Each row is a point on a landscape with many valleys, with its height.
A ball rolls from a point to the lowest of its 2 nearest points, and stops where none of them is lower. Distance is the straight distance between rows; heights are no part of it.
nofer h=3.82: [146,68,99,97,103,153,104,90,69,99,143,110,128,129,71,98,110,107,91,75,90,95,112,101]
Zir h=2.23: [98,103,139,74,144,94,43,111,132,75,81,70,112,100,102,113,63,126,120,120,87,124,60,90]
Zaf h=4.11: [79,130,76,118,57,72,140,100,87,107,113,128,46,91,93,81,113,95,105,108,130,69,126,61]
Vosum h=4.39: [92,135,90,97,93,82,102,94,95,109,120,118,51,82,82,87,123,116,118,86,103,74,110,61]
lam h=1.98: [116,118,125,98,115,96,53,112,105,68,130,99,58,74,123,144,95,150,139,93,112,134,92,79]
gekit h=4.38: [109,121,63,142,52,70,92,129,95,139,68,112,76,121,40,76,115,67,82,107,89,75,95,92]
muso h=4.43: [78,93,107,118,109,129,125,96,105,91,109,124,103,133,121,84,88,52,74,76,110,120,117,138]
Bek h=2.54: [110,118,99,101,65,113,109,112,121,123,117,109,78,112,48,91,108,132,111,141,106,58,85,47]
Kas h=3.66: [58,82,77,119,34,64,82,131,40,104,45,106,104,103,64,85,113,55,89,104,100,116,112,115]
Lopug h=2.71: [133,91,101,76,99,101,120,81,148,125,150,114,113,115,86,96,73,125,92,105,98,69,74,105]
gokef h=3.67: [87,122,131,94,96,96,109,98,152,82,142,134,77,123,108,93,63,111,112,132,128,111,89,65]
forer h=2.37: [105,97,128,58,129,110,90,83,67,55,118,74,102,86,110,109,102,154,129,92,93,90,98,91]
Modan h=1.51: [73,99,101,91,60,85,106,113,88,82,79,122,126,99,116,117,103,100,128,96,107,51,111,99]
tulek h=3.14: [94,129,102,124,71,80,113,121,89,72,90,144,71,140,78,86,94,64,100,93,125,88,121,48]
zisop h=3.68: [90,113,78,118,42,66,148,114,86,116,89,127,78,123,77,94,83,66,80,112,133,85,121,62]
Gezi h=3.28: [148,70,92,89,100,126,136,74,104,125,137,102,118,131,89,97,90,97,72,92,100,87,97,112]
mov h=1.04: [80,113,106,106,119,100,38,109,154,116,121,110,86,88,84,87,91,102,116,115,74,118,76,111]
Zopu h=2.63: [85,111,112,115,101,98,116,105,69,70,74,117,102,146,81,80,96,55,88,76,106,84,122,73]
Mibe h=1.64: [136,89,84,101,110,101,115,96,74,91,91,80,134,72,158,126,144,144,108,69,81,81,105,149]
dod h=5.15: [109,103,85,60,96,48,123,82,139,138,109,87,89,52,117,117,85,171,110,102,111,70,68,107]
fof h=5.98: [65,83,82,95,80,102,87,122,115,115,64,88,139,87,123,110,103,78,96,113,84,83,92,144]
rovu h=5.36: [113,84,123,85,116,101,127,83,105,55,101,91,128,96,150,129,82,119,106,83,128,105,101,117]
Nafi h=4.91: [101,94,108,131,127,146,82,110,97,102,97,112,107,113,108,94,98,51,65,67,83,144,113,139]
nin h=3.74: [111,136,59,143,89,81,82,115,95,128,75,95,62,86,67,87,149,87,100,101,82,83,108,82]
pulib h=3.55: [100,83,105,111,79,129,93,113,82,91,101,105,103,136,47,96,95,83,96,122,107,99,109,61]
zefi h=1.47: [101,125,111,126,91,105,119,116,144,56,88,137,116,127,147,122,107,78,107,96,110,72,101,118]
Duz h=1.24: [101,124,108,95,111,76,56,121,104,101,67,89,104,87,86,113,116,111,124,98,73,71,86,66]
Lik h=2.27: [81,110,104,96,93,99,69,123,98,69,108,121,87,63,142,140,109,127,140,93,105,102,110,91]
bov h=2.72: [122,103,147,77,152,102,59,86,128,86,108,71,99,119,67,97,62,126,115,120,100,135,65,57]
Sipuf h=2.41: [48,116,73,95,83,30,87,82,99,136,86,95,74,54,71,55,93,69,107,98,98,109,116,97]
Nena h=2.98: [48,86,121,52,115,108,107,70,103,83,122,92,106,94,95,65,71,113,120,119,104,76,100,112]
Bave h=1.93: [83,105,88,119,81,108,113,122,93,78,81,122,109,96,147,123,120,80,105,89,103,89,120,127]
lazet h=1.50: [107,95,123,103,141,152,102,95,61,63,85,77,115,116,100,90,108,92,89,85,97,114,108,99]
Taze h=5.82: [128,124,92,144,133,138,61,119,112,97,97,81,83,99,93,95,141,103,103,111,67,107,97,103]
remeg h=5.37: [114,106,98,78,99,48,101,99,158,115,93,97,105,58,154,137,71,134,109,99,108,90,71,131]
duvip h=2.26: [148,87,110,106,140,135,117,96,73,89,80,63,134,125,121,107,105,79,61,75,91,120,102,109]
moz h=8.14: [133,75,94,111,100,114,108,100,89,125,107,81,100,101,73,114,87,73,67,132,123,151,107,60]
nila h=2.44: [86,116,125,109,129,113,85,112,136,75,82,101,112,128,113,90,83,79,96,115,94,111,84,101]
mobom h=8.50: [113,86,73,127,72,71,119,95,76,141,89,94,82,94,74,103,102,50,56,113,127,157,119,68]
kado h=3.06: [42,113,91,109,67,57,84,109,66,97,55,104,83,86,70,68,94,59,106,104,111,112,121,92]
reta h=1.95: [89,131,124,106,130,88,90,109,133,61,68,125,118,121,137,107,87,72,106,67,94,91,94,116]
kisag h=2.09: [106,85,100,71,119,103,95,82,49,68,111,87,117,68,137,117,123,153,127,62,87,95,115,121]
Padit h=4.40: [113,88,117,85,139,114,92,65,100,100,147,112,86,116,78,76,76,103,93,68,92,121,101,101]
zef h=2.59: [60,106,93,108,84,100,53,135,109,98,90,121,94,76,113,121,100,96,129,111,87,100,98,107]
lemer h=6.93: [66,62,75,115,70,105,70,114,83,142,72,85,113,83,88,94,115,48,72,108,81,159,121,147]
ved h=4.32: [84,100,73,125,37,60,89,148,76,125,34,97,98,119,57,101,103,68,85,128,99,84,94,90]
vivok h=3.44: [133,84,92,83,82,98,165,85,91,102,101,81,123,98,125,130,102,124,92,123,131,79,98,87]
dep h=5.63: [103,93,88,92,95,67,106,105,124,117,68,95,129,79,149,132,95,94,91,95,103,98,87,119]
funat h=4.05: [58,76,94,92,91,118,109,93,90,106,130,120,107,94,110,88,87,79,92,88,111,113,123,140]
bef h=3.94: [104,77,91,81,132,92,114,62,74,124,116,88,104,111,66,63,91,81,79,74,94,105,113,91]
maf h=0.52: [137,146,121,94,116,66,82,104,135,97,91,109,92,109,102,118,109,121,116,68,85,63,76,63]
vule h=3.36: [52,76,93,78,93,121,95,84,97,107,131,90,95,77,67,62,82,96,106,143,101,108,106,109]
Tepi h=2.24: [136,81,97,77,117,59,137,72,90,104,67,67,150,70,147,121,114,134,94,75,93,70,88,135]
zug h=1.05: [98,109,65,103,96,80,118,87,98,143,109,104,83,71,126,100,116,104,99,93,88,85,103,119]
Pilu h=3.09: [102,104,126,117,119,150,76,110,112,84,108,108,102,141,60,83,92,80,97,118,95,122,90,78]
mobe h=0.39: [98,120,61,124,77,96,144,99,74,119,92,105,90,91,125,93,150,105,94,90,95,45,110,113]
Bupeb h=6.40: [65,72,80,117,69,118,80,135,76,121,52,78,128,104,99,98,132,62,87,113,66,101,105,149]
vaz h=1.72: [76,100,63,101,97,49,90,83,86,157,101,109,90,55,102,78,106,74,88,80,84,117,116,126]
givag h=4.92: [95,101,81,53,90,67,134,72,109,149,111,91,94,65,81,74,94,145,105,104,102,51,83,96]
pemu h=2.08: [125,113,112,115,119,115,107,100,75,74,88,102,98,126,108,103,120,86,96,76,99,90,110,68]
dotan h=1.11: [156,132,116,110,99,88,74,126,102,80,105,124,96,98,122,150,111,123,122,61,101,93,97,65]
dif h=7.39: [87,51,96,100,83,136,75,99,65,125,103,81,126,86,65,99,97,69,79,115,95,163,115,115]
Tefem h=4.01: [83,133,131,108,111,116,97,101,166,64,135,157,89,136,134,92,83,106,116,109,104,105,89,116]
Vom h=4.72: [83,70,100,90,83,105,143,102,73,92,59,82,138,109,141,117,106,72,79,110,116,102,114,117]
fifif h=4.28: [101,111,129,97,143,110,91,83,135,72,135,124,87,118,125,91,72,118,108,79,99,128,88,122]
zibi h=1.94: [95,120,86,96,70,92,71,122,105,128,79,86,82,80,50,96,121,128,121,131,87,57,80,67]
koreg h=2.25: [113,125,97,82,104,87,108,79,172,133,151,119,83,107,87,74,97,140,111,94,84,61,64,119]
pofa h=1.00: [99,114,85,114,61,95,145,113,59,78,68,112,101,106,112,111,134,99,107,104,115,54,125,80]
vogil h=5.40: [115,94,94,138,123,133,55,117,92,108,95,84,95,78,102,102,118,80,90,89,83,151,105,127]
zisi h=6.12: [103,138,90,137,127,125,101,111,123,78,95,93,74,103,129,95,138,106,105,98,77,77,96,133]
Lofu h=3.13: [95,121,80,135,88,101,68,126,123,120,92,117,89,108,86,95,116,79,107,94,79,85,95,117]
nabib h=5.55: [134,90,126,104,118,122,104,88,123,44,124,95,108,103,151,140,75,155,112,77,106,120,96,147]
paz h=3.18: [142,70,95,91,134,107,127,78,68,128,105,75,123,111,94,94,96,76,55,78,96,138,108,96]
pofe h=1.74: [109,117,115,87,105,113,65,99,154,119,152,118,77,114,63,79,97,136,123,122,79,87,69,96]
Zor h=1.69: [90,98,103,98,137,102,60,107,148,104,100,80,101,86,118,109,74,130,113,123,78,117,65,137]
Mesu h=1.59: [129,116,101,98,128,86,79,101,100,98,112,99,82,82,110,123,101,114,108,77,101,122,99,86]
Gegu h=4.66: [97,106,87,68,99,70,94,68,90,138,134,101,74,72,54,69,103,122,114,83,92,73,103,78]
ser h=2.90: [142,69,102,96,98,96,165,76,87,94,68,62,154,97,147,132,121,114,78,103,122,79,98,124]
las h=3.41: [121,69,99,84,103,135,139,85,76,92,123,70,101,99,98,113,90,134,99,143,125,113,101,76]
kinam h=7.79: [127,60,114,109,119,152,81,96,86,111,118,76,116,112,59,101,79,72,70,118,107,172,104,87]
Der h=3.24: [120,115,135,89,122,102,100,96,133,79,119,98,81,130,80,106,67,116,104,140,124,128,71,37]
dafa h=4.23: [51,81,94,100,59,92,116,122,60,101,61,108,122,116,104,94,95,54,81,101,105,106,129,122]
gufa h=5.11: [104,61,117,88,114,110,156,81,75,67,80,71,129,99,160,130,82,96,78,100,139,131,112,113]
Zuto h=2.67: [76,101,150,57,144,114,91,62,102,58,136,81,86,108,88,69,79,142,127,98,93,102,91,97]
Bigo h=3.04: [128,88,94,86,90,126,121,93,85,108,130,96,90,107,60,96,101,120,103,121,112,89,101,58]
duzar h=3.71: [33,75,86,96,68,123,103,89,62,96,126,113,85,73,85,71,103,88,110,121,116,121,137,114]

Call two points neighbours if one is among the 2 nearest of the other. Go from one point of each pair to the other, from neighbour to neighbour, staying as low as possible. Name the highest point that can't be avoided.
mov, Bigo -> nofer
maf, zefi -> pulib
maf, lazet -> Padit
Bigo, Mibe -> vivok
mobe, zefi -> Bave

Where does a ball stop that starts at each point below?
Taze -> Mibe
givag -> lazet
moz -> lazet
ved -> mobe
